Each row is a point on a landscape with many peaks, with its height.
A climber steps from a point to the highest of its 2 nearest points, and stops where none of them is higher. Distance is the straight distance between rows; heights are no part of it.
(186) (h 434): [ 62 127 152  81 102 124 100 128 128 148 192 131 123  90 136 127  94 117
 142 144 132 113]
(30) (h 421): [140 157 115 132 160 144 120 142 153 153 115 117  93 143 128 145 137 151
 136 111 145 137]
(236) (h 176): [181 137 136 209 116 123 131  52  87  92 105 167  98 161 151 120 143 108
 122 148 178 156]
(321) (h 387): [119 101 174 106 118 161 156 128 149 111 161 101 146 128 129 138  86 135
  81 126  65 105]
(918) (h 316): [159 113 123 145 100 149 176  42  72 116  90 175  96 128 135 115  98 148
 112 170 164 132]
(220) (h 489): [148 124 128 128  72 105 252 128 119 132  84 165 126 159 114 117 115 119
  90 132 108 157]
(15) (h 256): [129 138 116 139 115 142 187 127 123 106 102 138 152 140 137 142 101 118
  42  97 125 131]
(477) (h 318): [125 132 100 131 120  77 164 195  73 109 134 125 142 122 109 121 138 160
 144 158 104 148]
(624) (h 210): [138 131 187 108 165 104  89 149 141 108 108 104 140 115 134 138 160 116
 118  96 128 148]
(773) (h 177): [104  89 156 132 105  93 170  92 106 124 106 163 114 102 147  90 123 133
 144 149 162 138]
(1015) (h 69): [113 115 103 111  98 115 136 142 110 121  85  97 163 114 114  96 127 162
 113  88 137 163]
(287) (h 531): [ 80 138 190 116 113 135 152  84 157 139 176 172  99 133 145 107 111  89
  80 138  96 114]
(306) (h 497): [108 145 126 106 164 145  86 170 152 107 190 121 161 110 139 170 135  72
 111 122 106  81]
(807) (h 4): [172 130 120 116 154 107 168 183 127 116 110 129 142 155 129 157 109 145
 107 115  78 167]
(330) (h 716): [ 89 129 130 138 103 136 154 135 159 125 151 165 138 108 117 101  79 127
 104  93 117  90]
(917) (h 314): [133 114  97 153 105 111  65  77 113 121  88 133 145 130 141 105 138 146
 123 119 175 162]
(828) (h 515): [ 80 124 113 110 138 141  81 145 115 126 162 164 182 138 113  93  90 112
  61 130  86 116]
(587) (h 306): [ 94 125 120 150 108 134 190 113 161 138 135 165  83 125 145 112 119 154
 141 168 134 104]
(426) (h 253): [172 112 118 161  92  92 115  86 133 133  77 152 121 148 125 106 129 135
 161 100 175 160]
(1012) (h 227): [121  99 173 133 121 147 184  53 100 118 114 133  87 104 160 120 146 138
 159 170 166 131]
(1042) (h 338): [106 127 127 120 150 146  74 175 187 118 132 110 150 133  95  96 169 111
 148 143  63  94]
(176) (h 200): [159 102  88 161 110 113 128 129 107 124  99 136 116 166 129 137 106 170
 143 157 149 143]
(344) (h 162): [117 141 190 149 136 149 193 101 134 124 116 139  96 127 128 121 175 102
 145 110 159 132]
(533) (h 129): [141  78 116 139 125 127  68  99 141 137 135  94 101 131 120 111 142 161
 208 168 124 130]
(185) (h 275): [132 132 115 139  92 105 153 131 119 109  87 158 152 141 137 135 105 136
  69 143 157  90]
(762) (h 287): [122 128 132 118 182 130  78 164 152 145 119  89 149 107 105 133 201  97
 181 139  95  89]
(1029) (h 254): [147 136  80 101 159 172 120 129 162 118 236 110 143 103 125 143 108  95
 145  83  59 123]
(600) (h 391): [160 131  60 105  93  80 143 185  74 142 109 134 164 146 110 141 143 135
 153 174 131 165]
(62) (h 152): [175 101 153 184 116 125  92  35 124 105 129 176  99 139 162 126 110 114
 133 178 148 142]
(725) (h 544): [106 155 165 108 118 132  98 139 168 135 182 122 112 116 129 169 126  89
 116 127 121  53]
(69) (h 298): [122 130  76  70 126 150  91 124 176 132 215 131 154 115 122 137  77  69
 124 113  21 124]
(529) (h 27): [143 148 116 126 124 100 165 134 134 132 106 135  96 139 114 118 107 182
 108 118  97 165]
(23) (h 518): [ 59 133 125  82 111 157  62 128 108 152 170  97 143 102 103 128 140 109
 164 155 121 101]
(992) (h 470): [ 99 142  82 136 155 129 117 185 143 129 136 141 159 138 124 100 127 121
 137 107 112 136]
(94) (h 604): [118 151 159 120 105 145 143 111 187 119 168 160 117 106 126 132  89  82
  93 108 105  68]
(659) (h 249): [158 130 115 127 172 102  78 156 131 137  58  89 144 131  99 132 216 125
 178 132 121 109]
(685) (h 247): [113 135 140 130 113 113  95 110 126 119 118 124 139 114 127 132 136 152
  89 143 150  89]
(565) (h 615): [155 137 112 116  69  69 200 136  82 145  98 153 129 145 116 134 123 124
 104 149 149 160]
(876) (h 487): [152 136 126 155 127 141 141 176 159 127  94  98 148 149 105 166 141 127
 107 100 130  97]
(109) (h 386): [119 117 114 129 125 116  78  99  76 118 127 143 146 138 130  85 116 171
 118 155 128 153]
(678) (h 555): [147 113  98  80 182 166 106 180 137 133  67 104 173 119 107 120 155 126
 177 141  97 136]
(216) (h 273): [115 150  98 132 178 165 138 143 155 121 199 112 136  98 141 156 120  84
 131  50 109 130]
(671) (h 135): [133 121  75 192 133 130  98  82 130 154 117 136  93 133 138 133 130 130
 180 129 176 141]
(68) (h 79): [146  92 173 126 139 133  52 101 148 152 132 138 113 160 131 133 122 126
 159 143 178 117]
(522) (h 288): [111 144 106 101 171  87 134 169 123 112 136 127 137  87 167 149 127 123
 115 126 114 137]
(460) (h 307): [120 178  76 149 128 123 154 149 137 125  97 132 129 152 147 144 142 123
  74  98 128 153]
(201) (h 345): [109 121 173  85  98 145 102 134 127 132 179  83 142 135 106 112 113 130
 108 136  52 114]
(7) (h 551): [129 109 172 161 156 164 158 151 172 144 106  90 121 148 116 166 139  96
 127  89 163 101]
(317) (h 153): [ 99 136 176 159 114 183 206 119 158 109 146 135 115 121 119 113 146  87
 103  90 135 107]
(715) (h 132): [132  88 143 147 106 109  53  58 118 116 145 145 114 126 167 123 108 122
 136 187 141 108]
(6) (h 616): [ 93 118 139  74 144 164  85 136 153 154 167  79 153 109 128 149 150  97
 147 130 105 124]
(453) (h 217): [118 131 121 150 137 135 216 169 128 110 147 156 123 121 150 163  95 115
 113 113 129 110]
(620) (h 389): [144 143 118 124 155 165 103 165 154  93 158  99 167 123  76 104 135 117
 123 118  43  98]
(532) (h 122): [109  94 129 127  98  89 170 120  83 135 107 139 142 119 120  82 106 180
 143 121 138 162]
(545) (h 278): [152 142 141 115 113 131 127  59  94 123 104 142 104 111 138 122 104 167
  90 143 160 114]
(606) (h 97): [102  98 161 101 109 119  62  93 169 144 150 117 105 145 125 119 131 134
 159 166 126 122]
(397) (h 360): [ 88 131 130  69 114 129 109 132 160 139 208 116 127  93 142 139  96  82
 132 128  58 117]
(391) (h 366): [137 145 120 154 138 127 141 114 143 136 137 137  60 132 141 141 125 155
 168 166 151 100]
(324) (h 453): [114 126 126 106 122 157  75 137 130 107 205  98 185 119 118 143 130  53
 108 109  59  96]
(422) (h 255): [110 119 133 152 137  83 154 200 129  95 146 108 150 120 122  87 135 150
 126 123  74 132]
(889) (h 58): [152 151  99 135 120 115 112  91 135 128 114 126  85 129 127  88 125 182
 149 128 114 160]
(260) (h 237): [112 158  69 148 111 115 142 132 129 161  89 137 109 152 145 148 150 116
 124 103 193 174]
(993) (h 412): [ 97 129 149 126 153 137 115 127 140 122 136 148 121 156 181 120 122 122
  64 146 134 132]
(873) (h 184): [113 138 154 153 129 152 230 125 138  87 158 161 127 104 141 133 126  79
  75 113  96 114]
(56) (h 321): [126 132 100 131 110  94 126 176 104  92 101 129 187 116 122 130 132 128
  80 120 113 109]
(997) (h 223): [149 130 194 152 128 111 121  91 132 104 121 116 112 140 132 122 145 139
 111 158 139 103]
(156) (h 588): [103 108 122 117 119 152 104 123 144 153 157 146 141 144 120 100  55 137
  67 133 112 101]
(581) (h 251): [104 139 129 138 119 141 214 143 118 125 125 179  99 116 143 136 114 120
 133 142 180  86]
(471) (h 241): [136 138 127  97 187 110 100 169 146  93 124 114 173  88 150 140 166  99
 132  94  87 156]
(378) (h 451): [108 127 118 104 173 123  85 142  84 129 139 153 173 125 117  77 111 151
  98 155  83 138]
(4) (h 576): [107 149 136 161 114 110 135 170 143 124 118 161 125 143 121 100 115 131
 120 104 148 124]
(291) (h 268): [114 127 175 109 123 133 119  70  94 130 153  98 103  90 144 120 141 157
 147 150 159 136]
(99) (h 201): [167 128 168 147 123 116 158  95  74 110 107 143 110 159 145 126 153 139
 116 164 162 152]
(328) (h 179): [138 122  63 153 106 124 145  87 112 165  97 135  93 161 143 147 117 132
 170 121 211 180]
(103) (h 435): [146 139 126 135 136 152 135 150 143 111 152 106 153 111 109 148 114 129
 105  94  90 108]
(256) (h 384): [131 124 112 130  97 140 205  99  95 132  87 164 106 155 127  95 103 158
  93 143 142 159]
(976) (h 209): [193 100 143 154  89  78 156 114  90 132  79 145 103 161 123 143 131 120
 188 136 175 184]
(839) (h 33): [118 134 127 124 129 145  96 139 133 135  97  76 166 102  93 112 150 141
 128  69 123 135]
(999) (h 304): [110 143 198 101  91 125 104  76 104 135 178  89 102 115 118 107 129 142
 117 147  98 127]
(550) (h 95): [136 107  92 176 108 134 103  44 127 135 132 144  77 125 127  96  90 166
 160 141 141 152]
(246) (h 344): [137 135 115  85 153  91 123 149  72 137 112 156 143 106 155 123 111 147
 132 135 152 155]
(55) (h 186): [127 157 199 127 154 142 148 128 135 126 140 119 123 113 141 142 152 102
 119  78 165 141]
(1023) (h 383): [119 132  52 132 144 110 135 207 128 106 107 135 183 145 142 150 145  90
 105 115 119 130]
(527) (h 319): [127 174  96 130 179 147 126 148 153 153 128 101 131 100 115 151 160 100
 132  41 133 142]
(601) (h 369): [159 165 123 132 155 136 163 171 161 153 108 119 118 145 135 139 138 121
 127  51 133 171]
(200) (h 488): [147 148  82 110  72  84 184 184 100 151 114 128 157 130 100 145 124 109
 131 104 135 159]
(774) (h 445): [105  89 150 124 126 160 114 162 145 126 157  97 114 156 126 152 115 157
 142 190 106  98]
(450) (h 758): [125 125 140  65 187 151  94 142 140 154 117  81 133  86 144 153 169 131
 159 109 119 147]
(327) (h 216): [168 143 133 142 131 111  94 128 114 126  80  93 120 111  95 150 174 159
 154 131 149  99]
(741) (h 187): [165 125 125 154 103 107 129 113  68 112 102 112 128 106 105 154 139 166
 191 143 177 116]
(555) (h 400): [162 147  83  99 145 114 121 161  84 149  92 136 133 112 121 162 142 142
 166 127 175 150]
(738) (h 549): [127 119 164 134 149 166  95 134 171 168 128  64 112 156 101 169 148 123
 133 121 137  83]
(410) (h 464): [ 92 117 158 148 125 117 111  83 143 140 155 174 105 158 156  77 107 118
  97 154 144 126]
(492) (h 163): [174  95  98 130 130 134  93 114 129 143  85 100 125 142 120 135 130 175
 188 138 145 155]
(230) (h 496): [120 111 188 140 121 186 135 125 145 135 142 110 102 164 112 141 123 147
 137 142 154  90]
(148) (h 466): [156 139  76 101 170 138 111 178 108 149 108 143 136 133 116 119 152 161
 167 150 115 155]
(233) (h 66): [167 102 152 152 159 122  97 100 116 143 108 130  95 146 149 165 153 129
 186 146 202 130]

Where does a climber stop that starts at each point below?
(1029): (450)
(529): (460)
(976): (330)
(1015): (7)
(327): (7)
(317): (30)

Call two points neighbours if one is among the 2 nearest of the other. Go from one point of each pair to the other, from neighbour to neighbour, staying as high as possible. Name the lowest point that can't be avoided.
(185), (565): (422)
(330), (460): (15)
(450), (30): (1029)
